A landscape with many peaks, sampled at points; each row gives a point and its height.
From any point a climber steps to the highest of the 2 points nearest to it. It stops when none of these is higher. Distance is the straight distance between rows; heights are no part of it.
tuvan (h 5.06): [130  99 163 117  97 144 146 122  75 130  92 137 107 153 142 157 105 124
 114 169 110 113 135 101 134 103 128 126 110 151]
dad (h 4.30): [145 129 133 145  79  91 119  98  85  99 130 106  94 115 181 189 123 124
 114 202 127 103 125  79 160 105 119 152 105 143]
zozu (h 1.84): [102 111 110  80 131 130 143 156 104 133 136 107 122 134 103 140  93 141
 101 160 148 157 142 111 137 148 162 123 129 141]
podot (h 2.17): [130 158 142 110  87 108 122 135 100 121 124  77 133  96 154 163  89 146
  74 186 128 122 179 105 140  92 125 141 116 170]
guf (h 1.26): [151 143  91 101 169 138 107  98 156  86 172 161 140 125 180  75 180 145
 191  35 125 128  93 163 109 186 156 124  87  97]
binib (h 4.42): [136  90 103 126 115 130 160 161 172 172  88 136 133 123  81 215 118  97
  96 125 139  75  70 112 161 107 112 135 163 121]
tig (h 3.90): [135 118 126 151 105 123 169 120 104 137 148 117 157 158  82 160 148  72
 163 144 141 128  87 101 115 145 136 156 152 138]
sur (h 5.73): [111 176 172 165 150 146  99 142 129 158  94 129 123 133 127  70 147 162
 158 140 124 174 166 180 130 130  97  98 165 105]
Til (h 2.05): [119  99 113 112 185 147 142 138 123 127 140 152 128 157 105  40 160 164
  79  94 121 169 146 168 121 165 127 102 157  93]
kediz (h 2.02): [133 155 189 185 141 137  94 118 159 134 119 123 143 107 118  77 181 131
 110  94 129 128 159 158  97 109  74 134 172 112]
Gesud (h 2.24): [115 102 117 142 189 153 133 128 131 127 141 182 104 150 123  53 166 161
 118  68 113 161 129 156 112 176 132 106 131  87]
duvu (h 4.43): [110  86 109 140 135 132 162 145 139 176 106 133 118 134  65 144 153  99
  93 102 160 134  72 105 152 147 130 134 164  99]
baner (h 4.52): [133 120 159  73 102 121 121 128  82 109 104 114  86 124 182 167  89 177
  82 179 112 140 166  96 146 130 155 125  78 151]
gol (h 1.44): [ 94 162 141 148 113 127 107 130 100 136 123 109  94 123 149  77 125 150
 114 167 134 165 163 133 145 100 108 109 126 121]
Bimon (h 1.32): [106 149 148 130 118 136 104 164 129 168  90 114  99 141 108 126 117 140
 136 152 141 146 134 129 145 110 126  95 147 115]
Fizem (h 1.65): [102 134 139 109 119 105 131 114  99 115 110 104 101  95 168 148 103 128
 147 155 133 149 148 109 163 147 139 148  88 142]
Gado (h 3.83): [141 169  95 103 134 109  85 121 147  86 175 113 138 109 174  72 118 159
 141 119 128 137 155 169 126 119 132 106 106 125]
lipa (h 3.16): [128 124 154  88 140 139 141 123 125 117  99 122 148 100 157  96 106 137
 114  80 115 132 170 157 122 123 117 134  92 144]
fika (h 5.17): [153 151 150 116 174 131  78 133 195  96 134 152 152  94 139 101 159 165
 127  44 112 122 155 195 110 143 132 132 131 121]
rofo (h 3.79): [149 111 149 184 116 124 158 108 145 133 128 131 162 116  99 144 168  67
 107  96 129  92 109 118 113 107  86 171 159 137]
neto (h 4.41): [146 118 143 200 118 129 110  82 147 113 153 154 126 143 138 114 163  80
 172 117 116 107  91 113  91 110  96 121 126 111]
luro (h 3.09): [119 114 107 173 107  96 136  79 103 107 157 119 112 128 142 139 141  74
 157 149 141 117  98  96 139 119 113 147 121 125]
fur (h 0.87): [136 142 154 144 165 145 113 126 141 107 128 143 144 133 145  55 160 156
 136  91 108 149 162 187 105 140 105 115 147 111]
Rog (h 0.97): [ 98 130 124 149 144 131 130 146 132 156 110 128  97 142  93 129 153 106
 158 130 148 148 100 122 140 149 133 128 153  97]
tiv (h 3.44): [158 137 143  77 148 136 140 127 139  97 130 121 190  97 152  88 118 146
 103  69 106 123 178 184 109 124 124 138 108 153]
Tid (h 0.53): [117  85 111 145 155 152 114 134 155 134 125 186  71 149 118 118 124 140
 103  81 120 108 102 124 112 118 140  97 113 111]
zev (h 1.86): [119  95 113 100 160 137 162 137 111 109 158 142 157 142 104  52 140 144
  64  91 129 151 149 155 101 142 133 122 149 120]
sofo (h 2.40): [125 107 152 132 142 151 114 150 163 137  87 146 116 126 110 119 119 136
  70  86 117 103 145 140 107  85 112 110 131 133]
vope (h 6.21): [103 113 101 100 133 113 170 153 127 177 122  98 150 105  72 189 103 105
 115 150 168 147 106  94 160 148 151 159 148 140]
Lav (h 3.63): [127 128 123 162  80 113 162 105  75 137 156 105 128 162 115 156 145  77
 165 190 151 130  89  83 134 142 129 144 149 136]
rotil (h 6.00): [132 165 171 178  97 145 115 148 150 164 108 110 148 127  88 133 177 100
 170 148 141 127 100 129 113 122 103 128 187 114]
muf (h 4.03): [118 122 140  74 118 134 110 138 103 114 103 137  77 148 160 160  79 167
 133 158 111 148 146 109 138 141 166 107  87 134]
Gude (h 5.58): [148 156 161 183  72 142 126 142 143 170  93 112 155 133 104 169 155  89
 174 173 132  92  78 117 136 104  93 125 182 120]
nosek (h 0.65): [150 129 114  75 157 134 154 142 102  83 154 124 189 149 144  62 124 167
 131 135 102 164 157 205 105 152 150 117 150 143]
Pokim (h 1.82): [116 164 150 109 106 106 119 116  86 109 129  90 122 104 175 123 109 147
 144 172 127 161 176 128 150 125 131 138 100 148]
Misel (h 4.27): [130 110 142  97 184 138 137 134 151 111 128 141 160 108 112 117 158 136
 130  47 125 156 142 170 117 178 142 149 127 114]
lilu (h 3.17): [135 161 145 170 130 132  65 153 179 136 141 136 129 140  92  98 166 142
 142 117 132 126 123 147  99 123 116 110 178 102]
golu (h 4.75): [125 134 130 152  84 100 108 113 119 126  95 105  64 113 171 179 112 132
 101 197 126  99 130  88 172  83 102 130 119 125]
zoril (h 3.70): [150 126 111  70 144 126 168 110 119  98 157 122 214  89 142 103 115 127
 113  79 116 122 169 161 112 141 136 164 101 169]
zuki (h 3.31): [138 129 136 125 148 122 159 147 133 141 151 117 197 122  50 141 151 110
 103  96 137 133 140 136 105 159 140 174 170 142]
gez (h 4.18): [133  94 128 145 126 131 171 135 132 142 112 145 130 163  80 192 141  73
 173 119 132 109  68 116 125 152 145 150 146 123]
Vezu (h 4.87): [132 154 152 132 123 109 170 115  85 145 117  94 174 113 120 197 114  98
 184 151 129 147 144 122 145 150 140 187 118 164]
lenog (h 4.81): [157 143 164 184  92 123 100  97 141 105 158 129 163 136 128 141 151  76
 185 152 124 108 102 114  81  90 103 124 143 130]
kapun (h 5.59): [120 104 128 125 153 124 197 144 127 178 108 111 174 118  60 183 118  93
 119 108 149 143 113 113 151 161 131 177 150 137]
Nen (h 4.32): [132 184 149 156 102 123  69 140 150 123 152 114 127 139 142  74 122 163
 126 166 123 133 169 157 105  73 101  84 147 123]
Gir (h 5.72): [119 125 122  98 126 121 156 133 135 134 115  95 177  74 123 160  77 125
  64 116 122 118 175 125 129 111 117 163 116 177]
Lor (h 4.06): [150 101 135 193 109 112 132  78 146 107 154 137 145 121 133 131 161  66
 127 107 127  85 103 110 103  91  85 155 135 125]
lesad (h 5.16): [115  86 122 113 158 125 188 133 130 145 114 130 155 114  97 178 112  94
 125  87 138 140 116 123 136 160 146 171 114 145]
tibez (h 0.66): [117  98 102 133 176 160 102 120 151 140 119 198  70 148 148  84 119 170
 111  65 112 127 132 134 119 129 137  85  79 104]
tiga (h 3.54): [135  98 116 123 113 122 168 122 104 122 138 132 149 137 107 161 108  96
 107 138 119 100 118  99 115 116 140 154 121 154]
lovod (h 3.47): [141 112  99 163  85 108 110  84  93 105 157 134  69 169 160 180 137 101
 152 200 133  94  73  73 134 119 128 120 129 119]
bel (h 4.74): [120  73 105 121 151 118 214 110 122 136 122 144 150 109 115 203 113  83
 159  96 131 133  89 108 152 184 155 194  99 143]
vipos (h 1.37): [154 157 155 184 119 118 108 122 163 127 169 107 182 120  78 132 199  85
 158 115 149 124 110 127  93 129 111 160 190 122]
Zimi (h 1.17): [146 180 159 136 119 116 109 141 139 125 150 101 192 117  99 148 133 110
 159 127 125 133 166 165 100 118 123 154 158 163]
nila (h 4.80): [122  86 108 123 112 134 147 156 166 158  66 137  92 129 119 198 107 112
  91 140 132  79  87 111 172  87 102 114 142 116]
mel (h 5.53): [132 153 154 100 108 124 104 152 134 118 108 116 133 135 136 158  78 148
 117 138 114 117 173 139 112  84 136 119 115 162]
dalo (h 1.27): [139 168 134 158 112 108 119 138 146 143 154 100 184 111  77 164 148  88
 162 138 144 128 119 132 110 119 122 158 170 143]
zoz (h 3.97): [117 113 135 122 174 140 119 140 152 122 119 161 110 124 119 114 141 133
 141  69 126 144 129 154 117 158 144 120 119 105]
suz (h 1.85): [134 176 185 181 133 136  98 102 137 126 138 113 160 108 153  64 167 135
 153 119 120 155 167 177 100 109  76 133 155 121]
Pigu (h 3.61): [148 131 107 150  93  74 145  84  95 114 167  99 164 103 137 208 110  86
 142 180 137  99 125  82 154 111 124 178 118 163]
govi (h 5.49): [117 162 184 178 127 151 117 138 134 168 100 129 136 131 103  95 173 122
 160 131 135 157 134 152 116 125  91 118 174 106]
rusef (h 1.08): [110 146 143 144 108 126 150 149 108 169  89 105 117 132  97 160 141  95
 164 163 152 144 104 112 152 134 117 133 157 118]
rak (h 0.54): [141 118 118  70 160 139 151 127 118  95 142 141 162 137 143  80 126 144
 138  91 111 152 150 171 111 163 153 125 107 138]
zufu (h 2.97): [131 151 141 141 131 128 102 157 160 139 141 114 141 133  65 118 180 121
 137 117 143 137 120 143 105 139 135 132 182 112]
Gita (h 2.43): [143 125 114 125 190 166 109 112 142 108 144 186 123 161 157  39 162 182
 158  64  96 143 134 180 110 176 136  99 113  88]
debes (h 1.05): [120 155 148 174  94 129  94  91  85 122 155 129 100 156 165  84 138 140
 155 198 126 144 138 100 112  97 102  93 130 120]
Kez (h 0.48): [116 136 118 112 140 130 126 121 114 105 144 133 135 136 142  84 133 132
 145 119 124 143 148 151 115 142 142 119 114 131]
Lol (h 0.86): [ 89 100 117 120 161 139 141 143 125 153 108 141  87 131  96 118 127 121
 114 111 150 154 113 120 140 150 144 110 126 104]
bodo (h 3.76): [145  91 118 144  79 124 125 103 100 104 120 156  66 177 167 181 117 115
 134 193 108  76  89  81 136 107 118 116 117 130]
riris (h 4.70): [103 101 110  87 176 127 154 151 143 132 129 136 124 109 104 160 116 114
 146  90 147 164 110 142 140 181 166 148 111 123]
Pavok (h 2.88): [170 159  81 134 168 139  79 104 159 108 160 174 125 146 192  13 135 216
 147 100  93 136 147 188 119 145 121  91 103  95]
kepun (h 6.18): [104  97  77  50 131 124 141 114 121  99 156 136  97  91 202 123  87 154
  99 118 142 135 122  92 154 147 165 129  45 141]
vop (h 2.47): [144 146  66  94 174 120 102 108 155  98 158 144 139 108 195  10 148 190
 110  77 123 130 141 187 141 142 122 109  97  99]
dozav (h 5.60): [110 112  92  95 109 129 165 171 125 184  92  99 119 123  75 201 107 117
 114 173 162 128  85  80 179 146 149 131 152 114]
rur (h 4.44): [133  66 110 135 139 130 191 113 132 124 123 157 132 151 108 208 124  82
 162  93 126 106  69 113 133 165 153 166 112 136]
Nelon (h 3.27): [123  99 103 105 129 129 162 123 109 105 158 139 140 143 114 135 114 108
 131 112 123 125 119 119 111 145 162 144 104 150]
nol (h 4.79): [169 131 146  98 188 144 100 134 174  83 158 153 161 108 139  92 198 179
 130  26 109 127 144 192 114 182 138 148 162 102]
biko (h 3.14): [128 142 142 121 108 125 118 135 107 115 136 118 130 147 125 161 113 109
 180 158 123 130 127 120 111 133 155 133 117 149]
rivog (h 6.31): [132 138 165 118 113 141 126 157 135 145  93 119 141 136  95 166 109 118
 124 132 121 110 139 133 115  97 122 121 139 146]
siko (h 0.59): [113 126 106 150 151 132 108 116 128 114 147 153  93 141 140  60 130 143
 123 115 124 134 137 137 119 124 122 101 109 110]
zekul (h 3.96): [141 122  95  78 157 121 181 114 129 127 169 118 240  77 112 126 101 137
  85  75 122 120 165 140 116 158 147 189 105 178]
kemo (h 5.27): [131 120 147 134 113 121 189 127  92 161  88 109 158 124 107 213 113  90
 158 160 128 116 122 109 153 138 124 179 135 154]
dozaf (h 2.65): [180 153  96 122 181 135  87 102 161  84 165 148 164 119 199   5 172 203
 124  81 104 128 136 204 124 142 113 109 132  94]
nadut (h 3.84): [126  97 107 138  96 117 177 132 115 152 118 115 133 135  95 169 127  90
  99 152 143 101  96  91 150 121 119 151 148 142]
pezub (h 5.14): [129 121 111  75 162 120 111 151 187 112 134 135 139  87 133 141  94 148
  99  68 132 128 146 164 121 132 152 133 100 146]
vufid (h 5.56): [133 114  90  65 103 111 124  96 111  77 159 126 111 101 201 138  87 155
  99 132 124 105 133  85 138 122 163 137  44 154]
Lirup (h 5.38): [116 113 117 156 100 116 123 138 145 147  80 121  76 114 138 158 107 118
  81 162 133  86 112 102 168  74  93 119 132 113]
mozam (h 4.68): [131 105 116  85 159 129 144 140 170 122 131 131 168  74 115 168  94 123
  90  70 129 114 145 146 117 130 143 167 106 154]
zal (h 1.48): [ 94 122 146 105 153 132 127 127 106 136  81 121  76 108 161 144  96 142
 157 142 131 165 142 125 164 155 134 124  89 118]
tose (h 2.62): [ 92  99  90 115 130 131 125 157 127 162 101 136  55 146 115 170 101 137
 107 168 151 132  92  85 165 135 150  97 124 106]
pasit (h 1.63): [ 98 174 166 122 109 121 118 138  84 150  93  88 103 105 154 125 118 152
 126 182 137 174 175 137 154 109 109 126 137 141]
Dinu (h 2.07): [ 96 128  95  89 117 103 115 146 118 108 144  98  92 115 147 138  87 155
  92 171 145 145 148  96 147 125 158 121 101 142]
Nizum (h 1.58): [151 127 137 159 145 122 121  90 138  89 194 130 177 122 122  73 186 105
 119  74 123 129 134 149  89 145 108 149 152 124]
sif (h 2.61): [135 141 140 159  88 116 122 120 115 121 138 114 136 127 129 138 125  96
 124 164 130 109 133 107 118  78 106 132 142 145]
sadev (h 2.91): [126 125 180 120 131 149 142 123 114 133  71 118 138 108 147 120 100 126
 103 101 106 125 175 149 120  90  97 127 116 151]
nof (h 3.53): [137 178  91 116 130 110  73 118 143  87 171 116 114 130 205  52 100 197
 136 148 116 147 171 170 141 115 132  84  94 119]
dezu (h 1.50): [120 164 127 148 162 127  96 106 139 116 130 144 113 118 173  59 145 150
 191 101 115 155 145 162 136 154 124 115  98 107]
miret (h 3.08): [122 110 112 105 152 126 151 156 139 127 157 133 157 144  68 131 143 115
 121  97 142 143 116 137 104 162 168 144 155 129]
Fomoz (h 1.49): [116 161 154 112  93 150 120 174  79 169  96  98 113 161 100 129 125 151
 131 191 146 159 131 113 136 120 142  94 161 123]
nas (h 1.69): [121 171 157 187 149 129  89  92 142 125 129 139 128 107 176  41 160 147
 171 119 116 155 160 168 121 127  79 112 124 104]
nevu (h 3.60): [134 139 143 145 156 139  77 135 168 125 123 161 104 150 134  98 132 151
 162  90 106 128 129 161 106 136 135 101 120 114]
nebo (h 4.08): [114 102 128 163 133 138 162 139 130 169 117 121 135 118  58  94 191 103
  77  93 167 140  96 100 145 146 106 132 183  94]
fogeb (h 5.05): [138 117 108 102 101  98 114 107 115  84 154 111 113  98 170 154  94 127
 102 147 121  96 145  95 137  97 142 138  82 160]
Vif (h 5.67): [140 127 158 130 103 144 161 154 114 169  75 119 153 135  89 206 109 101
 143 155 122 103 112 113 138 115 123 144 150 145]
penup (h 4.49): [120 152 142 123 136 120 160 132  95 129 137 102 165 125 111 146 133  99
 185 138 135 168 146 144 131 161 150 159 137 147]
kure (h 4.53): [158 123 147  88 187 147 138 123 164  93 137 149 172  93 136 114 189 148
 140   4 121 139 137 170 119 190 143 173 122 115]
Ruzod (h 3.15): [123 130 113 145  98 119 100 114  95 113 148 139  62 176 144 134 114 126
 157 186 127 112  99  88 123 129 147 100 122 123]
sape (h 5.07): [120 118 124  62 156 133 152 158 150 140 114 102 172  72 124 149  61 148
  58 109 132 147 181 148 127 125 132 139 111 165]
zan (h 2.64): [112 119 162 120 135 140 118 139 140 149  69 128 102 116 130 129  90 141
  78 113 114 132 161 136 133  85 105  98 116 134]
getom (h 0.42): [137 107 135 155 141 155 107 147 173 148 113 168  93 160  85 139 153 125
 122  95 129  94  90 119 100 114 130 104 150  97]
pok (h 4.31): [107 136 122  95 162 119 145 148 123 127 136 111 149 125 113 128 125 120
 171 117 137 171 140 163 128 180 162 145 127 133]
Des (h 4.76): [115  81  80 141 118 130 172 141 146 169 107 146  96 142  80 172 148  90
 105 121 153 100  33  97 162 139 125 129 162  88]
nebi (h 1.24): [105 166 117 171 118 123  80 116 118 139 145 134  77 148 157  67 126 162
 143 175 122 148 152 118 129 104 112  90 114 108]
Kol (h 3.40): [142 125 118  95 109 112 118 118  94  93 150 124 123 139 153 187  94 126
 166 161 119 115 128 103 127 142 176 141  91 160]
bozu (h 3.03): [134 123  95 117 129 116 133 123 129 101 192 135 146 153  89 136 138  94
 147 109 142 133  96 129  88 154 169 137 135 143]
Fure (h 3.36): [138 124 102 129 104  88 166 105  88 140 147 102 172  98 124 223  84 107
 103 184 131 100 136  76 159 126 138 189 118 173]
bega (h 1.19): [104 152 150 148 102 142 124 161 112 192  67 106  95 137  98 138 146 123
 150 172 146 145 101 113 169 115 112 101 162  99]
dafe (h 4.47): [114 123 140  61 143 133 137 173 137 150  96 106 146 106 113 182  58 154
  87 139 130 151 167 132 135 125 152 128 116 157]
kikib (h 0.76): [160 141 136 106 169 131 131 135 125  86 148 128 182 136 152  48 159 158
 126 102 106 155 158 214 103 155 120 127 164 120]
nes (h 0.99): [141 145 177 149 151 152 121  97 133 105 119 153 151 124 167  51 158 130
 158  71  94 131 157 175  98 127  98 124 113 122]
ser (h 1.13): [102 128 144 159 126 152 105 121 100 163  74 156  39 157 156 125 109 158
 149 173 117 143 140  96 166 123 116  96 104  99]
Kis (h 4.26): [138  96 109  90 168 128 169 122 157 121 157 132 200  70 112 129 122 127
  58  37 131 115 155 142 108 151 136 180 120 162]
peti (h 0.89): [124 149 117 171 112 114 101  82  94 102 194 124 117 144 168  49 147 126
 149 166 128 157 145 123 111 116 102 105 120 112]
malal (h 0.61): [114 152 110 165 156 135 108 122 119 131 174 138 126 167 118  31 178 150
 151 151 132 175 133 157 103 163 116 102 171  88]
Lofot (h 1.47): [156 147 173 171 132 122 125 109 152 108 159 123 184 116 107 112 184  91
 141  79 124 123 138 145  84 132 102 163 167 130]
fere (h 2.92): [132 161 160 143  94 139 106 152 127 142 126 121 135 160  98 159 130 114
 184 164 126 128 107 118 106 118 138 113 160 138]
Peda (h 5.82): [116 107 159  95 128 143 158 126  83 123  96 127 120 136 148 121  99 128
 129 135 114 148 150 122 132 134 129 127  94 147]
Lato (h 2.89): [114 109  99 132  98 133 128 139  94 143 118 137  56 170 119 153 123 129
 131 183 138 114  85  72 138 135 143  95 138 116]
niza (h 7.09): [105 110  93  96 134 124 128  99 127 103 133 143  91  91 193  99 112 145
 121  96 133 123 128 115 157 137 143 125  55 131]
Dibe (h 1.18): [172 141 133 128 156 140 125  83 146  74 171 154 171 121 175  73 203 119
 186  34 113 123 112 157  94 169 128 138  94 113]
moduz (h 5.21): [157 157 159 183  73 127 124 112 131 140 143 105 183 142 103 178 151  76
 180 182 131 101  96 110 109  88  93 140 168 138]
nopi (h 6.12): [116 129  97  78 164 129 120 126 148 104 136 139 118 101 173  77 116 160
 115  74 130 143 146 155 143 141 143 113  80 117]
Soze (h 4.55): [119 144  92 125 104  94  80 104 141  87 164 108  88  95 184 122  98 147
 112 144 135 112 145 110 144  96 137 114  77 134]
biz (h 5.76): [137 152 124  84 158 117  93 145 181 100 127 120 146 101 147 103 113 167
 124  81 122 136 161 198 123 133 147 120 119 130]
duli (h 3.12): [144 147 139 142 133 120 132 160 159 152 154 114 177 122  39 153 181 104
 121  98 150 125 112 127 110 152 138 160 197 121]
bofa (h 4.40): [122 105  89 160  92 127 150 141 146 170 100 121 104 130  84 139 163  93
 100 144 154  85  58  94 169 110  99 119 174  94]
zez (h 4.93): [126 153 150 124 109 130  93 141 144 113 121 120 117 142 139 103 100 157
 113 135 104 121 168 146 107  80 118  94 117 146]
Ror (h 2.85): [135 135 125 147 112 101 111  96 123  98 167 113 136 116 142 123 130  91
 149 131 133 123 125 124 117 105 126 141 118 142]
melet (h 2.39): [128 144 146 134  82 120 134 144 114 151 108  93 126 119 117 154 108 121
  81 177 136 113 146 101 137  75 110 128 145 159]
bugo (h 3.37): [133  99 104 160  95  96 170  80  74 118 157 119 107 147 142 183 133  75
 161 178 138 111  79  76 155 147 137 163 126 132]
Fube (h 3.99): [124 128 135  78 109 122 129 161 123 136 109 101 124 120 121 208  69 147
 109 181 128 134 144 101 143 125 162 132 114 160]
posi (h 5.71): [142  92 113 105 105 117 149 121 128 107 129 134 114 120 154 197  76 118
  91 143 112  78 121  98 137  96 136 145  92 164]
Kelu (h 7.24): [130 112 126 100 118 139 126 175 165 146  97 130 127 140  89 197  92 128
 106 134 133 102 117 120 125  96 150 115 138 144]
Digo (h 4.54): [138  94 150 108  84 144 144 144  91 140  77 135  90 161 136 181  94 147
  78 182 108  95 121  76 144  88 128 106 119 134]
nug (h 6.17): [125  93 125  85 152 135 146 161 168 150  97 135 147 102  99 208  76 119
  98 104 132 117 123 129 135 126 148 146 111 154]
dato (h 3.62): [132 115 109 100 101 104 149 141 114 141 126 106 137 115 117 236  81 127
  97 195 133 103 123  76 156 123 152 168 123 161]
tuzoz (h 0.98): [106 122 133 167 153 159 117 135 112 175  76 166  46 167 125 122 123 142
 163 137 127 142 112 113 146 138 113  87 114  89]
Vafid (h 4.09): [141  91 121 128  77 136 151 125 104 136 103 137  91 173 128 180 117 112
 111 187 118  73  84  80 143  94 118 114 141 126]
vol (h 1.71): [132 112 114 119 151 114 142 115 131  91 178 128 167 113 116  59 167 127
  81  79 130 137 151 157 105 145 123 142 149 130]
Vorov (h 2.30): [129 110 151 156 104 150 128 125 115 130 103 150  98 176 118 147 129  98
 154 156 116  97  96 106 114 107 119 104 139 124]
pofi (h 5.10): [115 109 148  77 118 130 149 134  84 111 109 115 108 123 156 127  83 155
  76 155 118 141 168 110 138 117 137 123  95 151]
fini (h 3.85): [130 169 159 174  89 143  77 153 158 148 125 124 127 146 112  96 135 141
 125 157 127 114 130 126 106  68  95  83 162 120]
Dez (h 0.73): [ 87 110  92 143 181 130 130 146 132 153 140 148  86 141  91  88 167 137
 119  99 159 173 105 126 132 179 143 115 149  82]
ven (h 3.55): [145 121 141 149 121 127 156 139 140 150 123 124 174 117  74 149 142  95
  95 101 130 103 126 123 104 114 114 157 161 147]
fikun (h 4.15): [125 147  75 106 130 103  87 109 143  82 180 124 104 110 177 100 117 144
 147 116 134 128 130 132 129 126 154 114  78 125]
modiz (h 3.48): [125 152 138 170 131 139  77 141 161 144 124 144  97 155 115  99 135 146
 140 134 120 117 129 139 107 104 115  90 139 103]
guvis (h 2.69): [133 154 178 169  98 164 111 138 124 146 121 134 135 178 108 104 149 123
 175 171 125 131 106 122  88 110 113  87 164 119]
Gamet (h 3.66): [133 113 113  67 114 127 111 135 118  89 138 139 107 137 165 176  72 156
 138 138 111 117 128 113 122 136 184 122  70 159]
zava (h 4.05): [126 122 118 168  87 131 163 146 129 185 107 100 147 108  60 112 176  88
  85 127 160 109  82  96 147 118 100 135 192 104]
tev (h 0.60): [ 98 135 100 153 161 148 117 140 115 152 149 152  91 172 100  59 157 143
 143 129 141 164 119 133 117 165 133  95 159  86]
Bil (h 0.75): [123 150 101 159 142 119  97 105 121 105 180 135 124 140 149  28 157 148
 142 141 129 152 146 153 106 132 117  99 128 109]
Bog (h 1.31): [ 95 129 157 143 140 133 127 133 110 164  58 125  67 123 148 153 110 134
 148 152 132 151 133 117 181 122 114 115 111 112]
gere (h 6.55): [120 101 116  91 116 120 154 136 127 126 120 113 136  95 136 177  69 131
  61 147 130 107 148 100 134  99 131 150  96 165]
bug (h 5.15): [117  95  86 119 103 135 164 155 128 172  86 122  97 150  90 195 122 101
 122 166 154 104  51  90 178 144 137 111 160 103]
dosu (h 2.63): [150 134 116 132 156 148  94 106 148  94 153 169 129 146 167  34 137 182
 128  87  96 126 146 174 102 133 128  91 105 109]
lolov (h 1.36): [141 157  98  97 158 126  90 110 156  94 150 152 126 120 181  76 139 155
 188  74 121 134 126 172 128 156 145 112  84 116]
Pamok (h 2.33): [ 92 107  91 107 121 114 118 146 138 133 122 112  55 110 144 171  80 155
  70 176 152 133 121  84 169 119 148 114 106 120]
gul (h 1.98): [118 159 145 128  92  95 134 111  78 123 134  82 140  90 160 151 117 129
 118 180 137 147 168 111 150 105 114 162 123 160]
Fatun (h 2.18): [131 133 174 163 144 142 103 129 162 137  96 141 129 114 118  93 148 131
 105  80 113 115 160 160 109  99  97 119 142 122]
zugaf (h 3.91): [171 134 136 149  69  87 121  73  66 103 167 102 146 122 163 204 130  98
 132 211 121  98 131  74 139  97 121 164 122 156]
gonaf (h 3.18): [162 180 105 139 141 122  57 106 161  90 172 144 139 146 200  31 124 192
 159 130  96 143 160 192 118 115 117  74 114 106]
vagut (h 1.09): [159 141 148 127 143 146 120  80 135  90 142 152 154 129 188  55 162 131
 181  67 105 125 126 164 109 145 112 120  85 120]
volo (h 2.49): [136 132 147 182  94 158 113 131 140 154 102 147 112 172 103 117 163 110
 163 154 126 101  74  99 101 107  99  87 160 103]
bafi (h 4.13): [136  89 118 137 102 123 196 134 125 170  79 124 149 128  97 205 117  84
  98 146 128  78  84  99 169 113  94 155 156 130]
lun (h 0.82): [105 109 107 149 164 157 104 125 121 159  95 184  46 165 140 100 102 164
 138 117 113 145 127 121 133 143 139  85  89  95]
gog (h 1.66): [105 130 119  86 107 137 144 174  94 167 107  95 124 148  80 151 109 133
 106 177 152 153 117  99 142 136 155 104 152 124]

Call two points neighbours if one is among the 2 nearest of the other. Go from one point of each pair to the other, from neighbour to neighbour, staying as high as possible. Name the lowest point that can't be avoided.
gere and Peda => tev
niza and sur => bozu
Kelu and biz => mozam
Kelu and Des => pok
gere and Lirup => Fure
sur and rotil => govi
gere and niza => fogeb

Write out the way that a climber takes from each point below.
Tid => tibez lun tuzoz ser Bog zal Fizem Pokim gul podot melet sif Ror luro bugo Lav tig gez rur bel lesad kapun vope
Dez => Lol Rog rusef bega Bimon Fomoz gog zozu Dinu Pamok tose Lato Ruzod lovod bodo Vafid Digo tuvan Peda
volo => guvis fere biko Kol Gamet muf baner pofi Peda
